Each scene shows the same named points in several views. A view is turned or mirrored, shifted and resized as a whole, has a little noise and may leave points out.

Scene 1
View 1
Z_520:  15 -11  -8  11   0   3  -9  -3   2   0   2  -9  -2  11   3   0   3   4  -6  14   5   0  -3  10   6   4  -2 -12  -4   6   2  -5   6   8   7   5  10  -5   5  -2  -4   2  16   7 -15   5 -12
Z_900:   2  -3  14   9   1   8   3  10   3 -12  -2  -3  11  -7  24  -3  10   5 -13  14   7 -11 -16   3   2   9 -11   1  -4  13   9   1  11 -24  -1  -8  12   5 -22  -2  -3  14   0 -12  -5 -16  -5
Z_669:  13 -16 -11  11  -9  -9  -4  -2  -4   4   3  -8  -4  10  -8   0  -3   3  -1  16   1  11   5   3   5   5   7  -9  -6  10   4  -2  10  11  14   2  10  -4   8  -5 -12   7  15   1  -3   6 -15
Z_526:  11 -21  -2  11  -2  -3 -12  -5  -8  10  -8 -23   0  16  -8   4 -18   2 -10  14   0   7   5  12   7   8  16 -10   6   7   2  -8  16  14  16   3   3  -9   9  -1  -4   9  19  13 -15  15 -11
Z_15:  12  -5   0  11   6  12  -9  -1   4  -6  -1  -9   2   7  15  -2   7   5 -12  12   7 -10 -10  12   5   5  -9 -10  -3   5   2  -5   6  -4   1   4  10  -4  -4  -1   0   3  12   7 -20   0  -9
Z_226:  24  -8 -24  14   0   3 -15  -9   6  -1  10  -2 -12  16  -1  -2  14   3   1  13   4   0   1  10   7  -1  -9 -20 -11   1  -2  -8  -3  18   6  14  14  -8  15  -5  -8  -8  22  14 -19   8 -18
Z_72:   7  -4   9  11   7  13  -4   5   4 -10  -3  -7   8   0  22  -2   9   5 -14  12   7 -13 -13   8   3   7 -11  -5  -3   9   6  -3   7 -15  -1  -2  10   1 -14  -2   0   9   6  -2 -15  -8  -6
Z_580:  19 -10 -24  12 -10  -8  -2  -4   4  -1  13   5 -11   9  -5  -3  15   4   7  16   3  10   4   0   4   0  -5 -14 -16   8   3  -1   0  13  10   6  18  -3  11  -8 -16  -2  17  -1  -2   2 -19
Z_642:  16 -17 -15  11  -6  -7  -7  -5  -2   6   3 -10  -7  14  -8   0  -2   2  -1  15   2  10   5   6   6   3   6 -13  -5   7   2  -5   8  15  13   6  10  -7  12  -4 -10   3  19   6 -10   9 -16
Z_740:  19   5 -21  13  -3   6  -1   1  15 -15  20  18  -9   0  16  -8  38   7   5  15   8  -6  -9   0   2  -2 -28 -13 -24   6   4   3 -10  -5  -4   7  24   3  -2  -8 -12  -6  11  -5  -7 -12 -17
Z_547:  15 -13  -3  12   7   9 -16  -6  -1   4  -5 -19  -1  17   3   2  -5   2 -13  11   4  -6  -3  16   8   5   2 -14   3   2  -1 -10   9  10   7   9   4 -10   7  -1   2   3  19  18 -26  12  -9
Z_687:   7  -7   4  10  -1   4   0   4   2  -6   0  -5   5   0  14  -1   6   5  -9  14   5  -3  -9   4   3   8  -5  -4  -5  11   6  -1  10 -10   3  -3  11   1 -10  -3  -5  10   7  -6  -5  -7  -9
Z_468:  15 -19 -16  11 -11 -13  -5  -5  -6   8   4  -9  -8  13 -14   1  -7   2   3  16   0  17   9   3   5   4  13 -11  -6   9   3  -4  10  18  17   4  11  -6  14  -6 -15   5  19   3  -3  10 -17
Z_887:   5 -19   7  10  -3  -3  -4   1  -8   6  -9 -19   6   7   0   2 -15   2 -12  15   1   6   0   7   5   9  13  -3   4  12   6  -4  19   1  13  -4   4  -3  -3  -2  -5  16  11   0  -7   5  -8
Z_898:  12 -22  -6  11  -8  -9  -6  -4  -9  11  -4 -18  -3  13 -13   3 -16   2  -4  16   0  14   8   6   5   7  18  -9   1  10   4  -5  16  15  18   1   6  -8  10  -4 -10  10  18   5  -6  12 -13
Z_273:   8 -21   3  11  -5  -5  -6  -1  -9   9  -9 -21   2  11  -7   4 -18   2  -9  15   0  10   4   8   6   9  17  -5   4  11   4  -6  20   9  16  -2   3  -5   4  -2  -7  14  14   4  -7  10 -10
Z_943:   9  -4   6  11   6  12  -6   3   4  -8  -1  -7   5   2  19  -2   9   5 -13  13   7 -12 -12   9   5   6 -11  -7  -3   8   4  -4   7 -11   0   0  10  -1 -11  -2   0   7   9   1 -17  -6  -7
Z_500:   9  16   3  11   9  23   3  10  19 -29  12  17   7 -13  44  -9  45   9  -9  13  13 -28 -28   2   1   2 -41  -5 -18   9   8   3  -8 -33 -17  -2  22   9 -28  -3  -1   1  -2 -14 -13 -27  -6
Z_512:   3 -26   7   8 -11 -15   0   2 -14  12 -12 -23   5   8 -13   5 -27   2  -9  17  -2  17   8   4   4  12  27  -1   6  16   7  -3  26   7  22  -7   3  -4   2  -3 -11  22  13  -3   1  10 -10
View 2
Z_898: -15  21   4  -2 -23 -37 -11   7   5  -1 -15 -13   3 -15  20 -22   3 -13  15 -17  17  -7 -17   6   6  -3   4  11 -11   9  11  -9   1   6  29   7   1   7   2   8   8  13   0 -20   3   1  16
Z_887: -18  18  -5  -6 -15 -27 -10   2   2   8 -14  -7   7  -4  13 -12  14  -5  11  -8  20  -7 -12  -2   5  -9  -2   8 -12   3  15  -7  -3   3  23   9   5  -2  -4  -5  10   9  -4  -9   5   5  20
Z_900: -16  -5 -20  -4   6  -2  -6  -6  -7  16   8   2  13  11   3  11  20   3   9   7  19   0  -5   5   6 -14 -17 -10  -5   0  23   2   7  10   0   0  17 -20 -12 -17  -1   5  -3   0  10   8   8
Z_547: -24  17   4 -10 -14 -29  -7  -7   3 -20  -7 -15   9 -14   8  -9  10 -25  13 -21  16 -23  -9   7 -10  -4   4  -3 -13   2  13  -6  13   9  21   0  -1  -4   1  -8   0   9  -4  -1  14   8  15
Z_520: -20   9   1  -4 -10 -24  -9  -2   1 -12  -1 -12   7 -12  11  -7   5 -18  14 -14  14 -12 -11  15  -2  -3  -1  -4  -7   7  16  -2  13  12  16  -2   3  -4   0  -1  -3  10  -1  -9   9   3   6
Z_273: -18  22   0  -5 -21 -33 -11   4   4   4 -17 -11   6 -10  15 -18   9  -9  13 -13  20  -8 -15   0   4  -7   2  10 -13   5  13  -9  -2   2  28  10   3   3   0   0  11  10  -2 -14   5   4  20
Z_642: -18  13   5   0 -18 -33 -10   4   4 -10  -6 -15   4 -17  18 -17  -2 -18  16 -19  13  -8 -16  16   2  -1   3   3  -7  13  13  -5   9  11  23   0   1   4   2   9  -1  13   3 -19   6  -1   7
Z_687: -17   1 -11  -3  -2 -13  -8  -3  -3   7   4  -3   9   2   9   3  14  -4  12  -2  16  -2  -9   9   5 -10 -10  -6  -5   4  21   0   8  10   8   0  11 -12  -7  -8  -1   8  -2  -6   9   4   7
Z_468: -15  15   6   2 -22 -36 -12   9   4  -3  -8 -14   1 -18  22 -22  -3 -15  17 -18  13  -3 -20  17   7   0   5   8  -6  15  12  -6   4  11  26   2   2   9   3  14   1  15   4 -26   1  -4   7
Z_226: -22   4   8  -2 -11 -28  -7  -3   2 -29   7 -18   5 -21  14  -8  -5 -30  17 -23   8 -15 -12  28  -7   3   3  -9  -3  14  16   0  23  19  15 -10   0   0   3   8 -13  13   5 -14  11  -1  -4
Z_943: -21   1 -10  -7   0 -11  -6  -8  -2  -3   5  -5  11   0   4   7  16 -11  11  -5  17 -11  -6   9  -3  -9  -9 -11  -7   0  21   1  12  10   7  -3   9 -16  -8 -14  -3   7  -4   2  13   8   8
Z_580: -15   0   1   7 -12 -25 -10   5   1  -8   9 -14   1 -15  20 -10  -8 -17  19 -15   8   2 -19  30   6   2  -1  -4   1  20  16   1  16  19  14  -7   6   3   2  15 -10  15   8 -26   4  -7  -7
Z_72: -19   0 -13  -7   3  -8  -6  -8  -4   1   6  -4  12   3   3   8  17  -8  10  -2  18  -8  -4   7  -2 -11 -12 -12  -8  -1  22   1  12  11   4  -3  11 -18  -9 -16  -2   5  -5   4  13   8   8
Z_500: -18 -30 -25  -1  24  16  -2 -16 -12   1  34   3  15  14  -3  33  17  -3  11  11  11   0   1  25  -1 -11 -26 -33   5   2  32  13  28  23 -21 -17  21 -34 -17 -21 -20   3   0   8  17   7 -14
Z_526: -21  25   5  -7 -22 -36 -10   1   6  -7 -17 -14   7 -15  14 -19   8 -18  14 -19  18 -17 -13   2  -2  -5   6   8 -14   5  12  -9   2   4  29   7  -2   4   2   0   8  11  -3 -11   7   5  21
Z_15: -23   5  -5  -8  -3 -16  -6  -9  -1 -11   3  -9  10  -5   5   3  12 -17  12 -10  16 -14  -7  11  -6  -7  -5 -11  -8   2  19   0  15  12  10  -5   6 -13  -4 -11  -4   8  -3   1  15   7   8
Z_740: -16 -19  -8   6   6  -6  -7  -4  -6 -11  27  -9   5  -6  12  10  -3 -16  17  -6   5   3 -11  37   2   0 -12 -22   7  16  23   9  28  26  -5 -17  13 -12  -5   5 -21  11   8 -15  10  -5 -19
View 3
Z_898:  -7  -2  -5   6  -5  13   2  -1   5  10  -8   1   1  -7  16  26 -24  -7 -12   8   5  -1   2   4 -11   6   1 -26  -9   0   1  -1  -5   5   0  18 -12  11 -14  -4  -1  -8  14 -18 -17  10   4
Z_526:  -6   0  -5  12   4  19   1   0   4   5  -7   4   2 -11  14  28 -25  -6 -15   1   9   0   3   9  -8   7  -5 -17  -9   0   4  -8  -3   8   0  15 -11  17 -15   0  -1  -1  11 -16 -14  15   4
Z_943:  -3   8  -3  18  16   5   3   3   2   0  11   4   4  -8 -15  -2 -10  10  -9   0   2   3  -5   5   2 -16  -8  -5  -5   5  -5  -9   1  -8   4  -3   1   6   1  13  -7   2   5  -4  -1   8  -2
Z_547:  -6   3  -8  20  15  18  -5   7   8   0  -1   7  -2 -15  -1  16 -22   0 -16  -2   9   1   2   8  -2   1 -13 -10 -10   4   2 -11  -2   6   4   9  -8  21  -7  12  -9   6   2  -9  -8  14   1
Z_226:  -9  -4 -19  14   6   7 -20  15  20   8   0   3 -18 -10  -8   5 -15   6 -10  13   6  -3  -1  -2  -3  -2  -8 -26 -13  15  -6  -2 -10   4   6  16 -11  19   2  22 -21   0  -6  -7 -13   7  -3
Z_887:  -2   4   1  10   3  12  11  -6  -3   5  -1   2  11  -5   9  19 -19  -3 -10  -1   4   2  -1   6  -7  -3   1 -12  -4  -4   1  -6   2  -1   0   6  -5   6 -11  -5   5  -6  18 -15 -10  10   4
Z_500:   1  15  -5  20  26 -16   5   6   2  -4  32   2   4   1 -50 -39  10  29   3   3  -9   3 -17  -4  12 -45  -4   2   2  13 -19  -4   3 -29   8 -23  14 -11  21  26 -12   0   0  10  11  -5  -8
Z_468:  -7  -6 -11   3  -9   8  -5   2  11  14  -7   0  -8  -4  12  20 -19  -3  -8  15   4  -3   0  -1 -13   4   3 -33 -10   6  -3   4  -8   4   1  22 -13   9  -9   0  -7 -12  11 -18 -18   6   2
Z_642:  -8  -3 -11   8  -2   9  -7   4  11  10  -4   2  -8  -6   5  17 -19  -1 -10  12   5  -2   0   1  -9   3  -2 -27 -10   7  -2  -1  -7   4   3  18 -11  13  -7   6  -9  -7   6 -14 -15   8   0
Z_72:  -1  10   0  18  17   2   9   0  -1  -1  15   4   9  -5 -19  -6  -8  11  -8  -3   0   3  -7   4   3 -21  -5  -1  -2   3  -6  -9   4 -12   4  -9   4   2   3  10  -3   0   8  -3   2   6  -1
Z_580:  -7  -5 -14   4  -6   0 -10   6  16  14   0  -1 -13  -2  -3   5 -11   6  -5  19   0  -3  -4  -5  -7  -5   2 -33  -9  12  -9   7  -9  -2   4  17 -10   6   0  10 -13 -12   4 -11 -15   2  -2
Z_512:  -3   1   4   3  -8  14  16 -11  -4  10  -8   1  13  -3  23  30 -24 -10 -11   3   4   2   1   6 -13   5   6 -20  -5  -7   3  -2   1   2  -3  14 -10   4 -18 -17  10 -13  26 -22 -14  11   6
Z_669:  -5  -3  -8   5  -5   7  -2   1   8  12  -2   0  -4  -3   7  15 -16   0  -8  12   2  -1  -2  -1 -10  -1   2 -28  -9   6  -4   2  -6   1   1  16 -10   7  -8   2  -6 -10  11 -15 -14   5   1
Z_740:  -4   2 -15  11   6 -12 -12  12  18   9  16  -1 -15   1 -30 -22   2  21   1  19  -4  -2 -11 -10   1 -25   1 -25  -7  18 -17   7  -8 -15   8   3  -1  -1  14  26 -21  -7  -4   0  -5  -5  -7
Z_520:  -6   1  -9  14   7   8  -4   5   9   5   3   4  -4  -8  -4   8 -16   4 -11   6   5   0  -2   2  -3  -4  -6 -18  -9   7  -3  -4  -4   0   4   9  -6  12  -3  12  -9  -2   4  -9  -9   8  -1
Z_900:   2  12   4  13  13  -3  17  -6  -6   1  17   1  15   0 -19 -10  -3  14  -3  -1  -4   4 -10   2   3 -27   2  -2   1   1  -9  -6   6 -19   3 -13   8  -8   4   4   2  -6  15  -4   3   2  -1
Z_273:  -5   1  -1   8  -1  14   8  -5   0   7  -6   3   6  -6  14  25 -23  -5 -12   2   6   1   1   6  -9   3  -1 -18  -7  -2   3  -5  -1   3   0  12  -8   9 -14  -6   3  -6  17 -17 -13  12   4
View 4
Z_468:  -4  -5  -3   7   8   0   0  -2  -7  -4   2   5   8  -2  -1   3  -1   2  -1  -6   1  -7  -8  -4  19  11   6   6  -3  -5   2  -2  -9   7   4   2  17 -15  -3 -10 -15  10  -1   5   4  -1   5
Z_547:  -4  -3 -13  -2   5   2 -14  -3   8  -2  11  -3  14  -2   7  -1   1  -6   1  -1  -5  -7  -4   0  16  -3  16   4   0  -5  10  -3  -4   5   3   1   8 -10   7 -14  -5  10  -4   2  -1  -2   6
Z_642:  -4  -5  -5   5   7   0  -4  -2  -2  -3   5   3   8  -1   1   1   0  -1  -1  -4  -1  -7  -6  -3  17   8   8   5  -2  -6   6  -3  -7   6   4   1  15 -14  -1 -10 -13  10  -1   4   3  -2   4
Z_526:  -1  -3  -9   1   5   2  -7  -7  -1  -1   3   1  15  -5   1   4  -3   3   2  -5   1  -4  -9   0  19   3  15   5  -2   1   1  -1  -8  10   0   1  11 -12   3 -14 -10  11  -6   4  -3  -2  10
Z_520:  -5  -4  -5   1   5  -1  -7  -2   3  -2   8   1   8  -2   3  -3   1  -5   1   1  -4  -8  -2  -2  14   3   7   2   0  -6   9  -4  -3   3   4   1  10 -10   2  -8  -5   9  -2   2   2  -1   3
Z_273:   0  -2  -6   2   3   1  -3  -9  -3   0  -1   3  12  -7  -2   3  -4   4   5  -4   2  -3  -9   1  17   4  11   3  -2   3  -1  -1  -8   9  -2   1  10 -10   0 -10  -7  11  -7   3  -3  -1  10
Z_687: -5 -3  1  0  0 -4 -3 -6  2  2  3  3  5 -5 -1 -8 -1 -4  8  4 -4 -6  1  0  8  2 -1 -5  0 -2  6 -5  0 -2  0 -1  4 -4  1  0  3  9 -5 -1  0 -1  2
Z_669:  -4  -4  -2   5   6  -1  -1  -3  -4  -2   2   5   7  -2  -1   0  -1   1   1  -4   0  -7  -6  -3  16   9   5   3  -2  -4   4  -3  -7   5   3   1  13 -13  -2  -8 -11  10  -2   4   3  -2   4
Z_740: -11  -7   5   4   6  -6  -2   6   4  -4  11   3  -4   4   3 -14   6 -14  -1   8 -10 -13   8  -7   6   8  -9  -4   0 -17  19  -8   2 -11  10   0  11  -8  -3   4  -2   5   6  -1  11  -1  -8
Z_72:  -5  -2  -2  -3  -2  -4  -7  -6   7   1   6   0   6  -5   1 -10   1  -8  10   8  -7  -6   3   2   6  -2   1  -6   1  -2  10  -5   3  -4   0  -2   1  -1   3   0   8   8  -6  -2  -1  -1   2
Z_500: -11  -4   7  -4  -3 -10  -6   0  13   2  11   1  -4  -1   3 -24   6 -20  10  19 -15 -12  16  -1  -4  -3 -14 -15   3 -12  21 -10  11 -19   5  -4  -3   4   2  13  18   4  -1  -7   6   0  -9
Z_943: -5 -3 -3 -3 -1 -3 -8 -5  7  0  7  0  7 -4  2 -9  1 -8  8  7 -7 -7  2  1  8 -2  3 -4  1 -3 10 -5  2 -3  1 -1  2 -3  4 -2  6  8 -5 -1  0 -1  2
Z_887:  -1  -2  -4   1   1   0  -3 -10  -2   1  -1   4  12  -7  -3   0  -4   3   7  -2   1  -3  -7   2  14   3   8   0   0   4  -1  -2  -6   6  -3   0   7  -7   1  -7  -2  11  -8   2  -3  -1   8
Z_226:  -7  -7  -6   3  10   0  -9   4   4  -6  12   0   6   3   7  -2   4  -9  -5  -1  -6 -12  -1  -5  16   6   8   5  -1 -14  15  -5  -5   2   9   2  15 -14   2 -11 -12   8   3   3   7  -1   0
Z_900:  -5  -2   3  -3  -4  -6  -2  -8   4   3   2   3   4  -7  -3 -13  -1  -6  12   9  -6  -5   4   1   3  -1  -5 -10   1   0   7  -5   3  -7  -2  -2  -1   1   1   6  12   8  -7  -3  -1   0   1
Z_580:  -7  -6   1   8   9  -2   0   2  -4  -5   6   5   2   2   1  -4   2  -5  -3  -1  -3 -10  -2  -6  15  12  -1   3  -2 -12  10  -5  -5   1   7   2  17 -14  -4  -4 -13   8   3   3   8  -1  -1
Z_898:  -1  -3  -5   4   6   1  -2  -6  -5  -2   1   4  12  -5  -2   4  -3   5   1  -6   2  -4 -10  -2  19   8  10   6  -2   0   0  -1  -9  10   1   1  14 -13  -1 -11 -12  11  -4   5   0  -2   8
Z_512:   1  -1  -3   3   2   1   1 -12  -8   2  -6   6  13  -9  -7   5  -6  10   7  -7   5  -1 -12   1  18   7   9   3  -2   8  -7   0 -10  11  -5   0  10 -10  -2  -9  -8  12  -9   4  -5  -1  12
Z_15:  -6  -3  -6  -2   2  -2 -10  -4   8  -1   9  -1   8  -3   4  -7   2  -8   4   5  -7  -8   1   0  10  -1   6  -2   1  -5  11  -4   0  -1   3   0   5  -5   4  -5   2   8  -4   0   1  -1   2
View 5
Z_72:  10  11  -5   6  -2   0 -18  -5 -10   1  -7  -6   3   1   5   3  -1 -12  -6 -13  -5  -5   2  -3  -4  -6  -4  -3   2   4   5   9   5  -7   5  -2  -8   7  -2   8  -6  -7  -4  -3   3   0   0
Z_580:   7   2 -11  -5   8  14   3  -2   2   0  -3   5  19   7  -6  10  -4  -8  -9  -1  -3   1   1   4   1   1   0  -5  -3  -6   6   1  21  -9   2   0 -11   7  -1   8  -2   0  -4  -3   9 -12   5
Z_642:   0   2  -7  -3  10  11   4  -4   4  -4  -8   4  18   5  -9   9  -2  -6  -3   1   1   3   2   4  -4  -1  -4  -6   0  -4   9   6  13  -2   4   0 -15   6   1   9   1  -3  -5   0   3  -1   8
Z_943:   9  10  -6   4   1   0 -15  -6  -8   0  -8  -4   5   2   3   4  -1 -12  -6 -11  -4  -5   1  -3  -3  -5  -5  -3   1   3   6  10   6  -6   6  -2  -9   6  -2   9  -6  -8  -4  -2   2   0   0
Z_468:  -3  -1  -6  -1   9  15   6  -2   6  -4  -5   6  21   5 -11  10  -3  -4  -2   4   3   5   2   4  -5   0  -3  -7   0  -6  10   4  13  -2   3   1 -14   6   1   6   4   0  -7  -2   4  -2  10
Z_512: -11  -2   2   9   2  14   1   1   6  -7  -5   3  17  -1 -11   9  -2  -1   5   3   8   8   1   2 -12  -4  -6  -9   5  -3  13   8  -2   3   3   0 -13   5   1   0   9   1 -11  -4   0  11  13
Z_687:   7   7  -4   6  -2   6 -14  -2  -6   0  -4  -4   7   0   2   5  -2  -9  -6  -9  -3  -3   1  -2  -4  -5  -3  -5   2   1   6   7   5  -7   4  -2  -7   6  -2   5  -3  -4  -6  -6   5  -2   2
Z_226:   8   7 -13 -10  15   6   4  -8   1  -2 -11   4  17   9  -7   8  -1 -11  -7  -1  -4  -1   4   3   1   0  -4  -2  -4  -5   6   7  23  -6   5   0 -16   6   0  15  -5  -8  -1   4   4  -8   4
Z_526:  -5   3  -3   2  10   7   2  -5   4  -8 -11   3  15   3 -11   8  -1  -6   3   2   4   4   4   2  -9  -4  -8  -6   3  -2  11  11   4   3   6   0 -16   6   2   9   3  -6  -7   2  -2  10  10
Z_15:   8  10  -7   1   5   0 -11  -7  -6  -1 -10  -3   7   3   0   4  -1 -12  -5  -9  -4  -4   3  -2  -4  -5  -6  -3   0   2   6  10   9  -5   6  -2 -12   6  -1  12  -6 -10  -3   1   1   0   2
Z_740:  19   9 -14  -6   3   8  -9  -4  -8   6  -2   0  11   8   5   6  -4 -13 -16 -11 -10  -6   0   1   6   0   3  -2  -5  -3   1   0  25 -16   3  -2  -6   7  -4  10 -10  -3   0  -4  12 -21  -3
Z_900:   9  10  -3  11  -9   3 -23  -1 -12   3  -3  -7   2  -2   8   2  -2 -10  -7 -14  -5  -5  -1  -4  -4  -7  -2  -5   2   4   4   7   1  -9   4  -2  -3   6  -4   3  -4  -4  -6  -8   6  -2  -1
Z_669:   0   1  -5   1   6  13   1  -2   3  -4  -5   4  17   4  -8   9  -2  -5  -3   0   1   4   1   3  -4  -1  -3  -7   0  -4   9   5  11  -3   3   0 -12   6   0   5   2   0  -6  -3   4  -2   8
Z_898:  -6   0  -3   2   8  12   4  -2   5  -7  -8   5  17   3 -11   9  -2  -4   1   3   5   6   2   3  -8  -2  -5  -7   2  -4  11   7   6   1   4   0 -15   6   1   5   5  -2  -8  -1   1   5  11
Z_547:   1   8  -6  -3  12   0  -3  -9  -1  -6 -14   0  11   5  -7   6   1 -10   0  -2   0   0   5   0  -6  -4  -9  -3   1   1   9  13   9   1   7  -1 -17   6   2  14  -3 -11  -4   5  -3   6   5
Z_887:  -4   3   0   7   1   8  -7  -2   0  -5  -7  -1  11  -1  -5   7  -1  -5   2  -3   3   3   1   0 -10  -5  -6  -7   4   0  11   9   0   0   5  -1 -11   6   0   4   3  -3  -8  -4   0   8   8
View 6
Z_520:   2  -8  -4  -3  -2  -4   3   0   8  -1   9   5   1   3  10   4  19   1  -5   7   0  -1   7  -6  -6  -3   9   3  -5  -1  -9   1  -5  -4 -11 -17   3  -4  -9 -10  10   4  -6 -11   1   0   1
Z_900:  -4   3  -6  -2   4   4   5 -11  -5  -3  -4   1  -4  -3  -8  -6  10  10  -5  -7   4   5   9   4   6   9   4  10  -6   5  -3  -6   2 -11   3   4  -9 -11   5  10   4   1  -4  -1  -9  -5   1
Z_943:  -2  -4  -7  -5   0   0   6  -6   0   0   2   5   0   0  -1  -5  14   5  -7  -6   2   2  11  -2   3   1   9   5  -4   6  -8  -4   1  -9  -6  -9  -3  -8  -1   1   9   4  -4 -10  -5  -4   4
Z_468:   8  -6   2   4   0  -9  -2   3  16  -5  13   1  -1   5  17  12  21   0   1  24  -2  -3  -2  -6 -18   1   3   4  -9 -10  -6   5 -16  -1  -9 -14   6  -2 -15 -20   8  -1  -7  -5   5   7  -8
Z_740:  -5  -4 -17   6  -6  15  11 -19  -4   6  -7   2   4   0   4   4  18   8   9  11  15  -9  14  -8   4  -9  13  14   8   6 -21   0   9   2  -7 -25   6   9   6   5  -3   3 -22   3   2 -10  -4
Z_887:   6  -3   4  -4   4 -11  -2   4  10  -7  11   3  -4   2   6   1  16   1  -8   4  -6   6   1   0 -10   9   2   3 -13  -5   1  -1 -12  -9  -4   0  -4 -13 -11 -11  13   0   3 -10  -3   6   0
Z_512:  10  -2  10  -1   7 -17  -7   9  15 -12  16   0  -5   2  11   5  17   1  -7  13  -9   7  -6   2 -19  13  -4   2 -18 -12   6   2 -21  -8  -1   7  -4 -15 -16 -18  13  -4   5  -7  -2  12  -5
Z_547:   3 -12  -4  -9  -3 -10   3   7  11  -1  14   7   1   5   9   1  19  -3 -12  -1  -6   1   8  -7  -7  -4  12  -2  -8   1  -9   0  -7  -5 -16 -20   3  -8 -13 -14  17   7  -1 -19   2   1   6
Z_669:   6  -5   1   2   0  -7  -1   1  12  -5  10   1  -1   3  13   8  20   1   0  18  -1   0   0  -5 -14   2   3   5  -7  -8  -6   3 -13  -3  -7 -11   4  -3 -12 -15   7   0  -6  -5   3   5  -5
Z_526:   8 -10   3  -6   1 -15  -2  10  15  -6  17   5  -2   5  13   5  20  -3 -10   8  -9   4   1  -4 -15   2   5  -1 -13  -6  -2   2 -15  -5 -12 -11   2 -10 -17 -20  17   2   2 -16   2   7   2
Z_580:   4  -6  -6   7  -4   1   3  -6   9   0   5   1   2   4  15  12  22   3   7  24   6  -7   3  -8 -12  -4   8   9   0  -5 -13   4  -8   2  -9 -21   8   5  -8 -12   2  -1 -16   0   6   1  -9
Z_72:  -3  -3  -8  -6   1   2   6  -7  -2  -1   1   5  -2  -1  -3  -5  13   6  -8  -8   3   4  11  -1   5   2   9   7  -5   7  -6  -5   3 -10  -4  -6  -5  -9   1   4   8   4  -4  -8  -7  -5   4
Z_642:   7  -8  -1   1  -2  -8   0   3  14  -4  11   4   1   5  15   9  21  -1  -1  17  -2  -2   2  -7 -14  -2   7   3  -7  -7  -8   3 -12  -1 -11 -17   6  -3 -14 -18  10   1  -7  -9   5   5  -4
Z_15:  -1  -7  -8  -6  -2  -1   6  -3   3   0   6   6   0   2   3  -2  16   2  -8  -4   1   1  10  -4   1  -2  11   4  -4   5 -10  -2   0  -6 -10 -15   0  -6  -4  -3  11   6  -5 -13  -1  -4   5
Z_226:   3 -12  -9   0  -8  -2   6  -1  10   2   9   6   4   6  15   9  23  -1  -1  14   3  -7   8 -12  -8 -11  14   3   0   0 -17   3  -4   2 -18 -32  10   4 -10 -15   9   5 -14 -12   7  -2  -1
Z_500: -12   2 -21  -1  -1  21  14 -26 -16   6 -16   4   0  -5 -14 -10  10  15   2 -14  16  -1  20  -1  20  -2  13  15   8  17 -16  -8  19  -8   1 -11  -5   0  17  24  -3   5 -16   2 -10 -17   3
Z_273:   8  -5   5  -3   3 -14  -3   7  13  -8  14   2  -3   4  10   4  18  -1  -8   9  -7   5  -1  -1 -14   7   1   1 -14  -7   0   1 -16  -7  -7  -3  -2 -11 -15 -17  13   0   2 -11   0   8  -1
Z_687:  0 -1 -4 -1  2  0  3 -7  1 -3  2  2 -2  0  1 -2 14  6 -4  1  3  3  7  0 -1  4  5  8 -6  1 -5 -2 -2 -8 -2 -4 -4 -7 -2  0  6  2 -5 -4 -5 -1 -1
Z_898:  10  -7   5   0   1 -14  -4   8  16  -7  15   2  -2   5  15   8  21  -1  -4  17  -6   2  -2  -5 -18   4   3   2 -13  -9  -2   4 -17  -4  -9  -8   2  -8 -16 -21  12   0  -1 -10   3   8  -4

Which points are out of place in each view (at most two, in the order of its rows)? Write - if all are in place.
view 1: -
view 2: -
view 3: Z_943, Z_580
view 4: Z_547
view 5: Z_512
view 6: Z_740
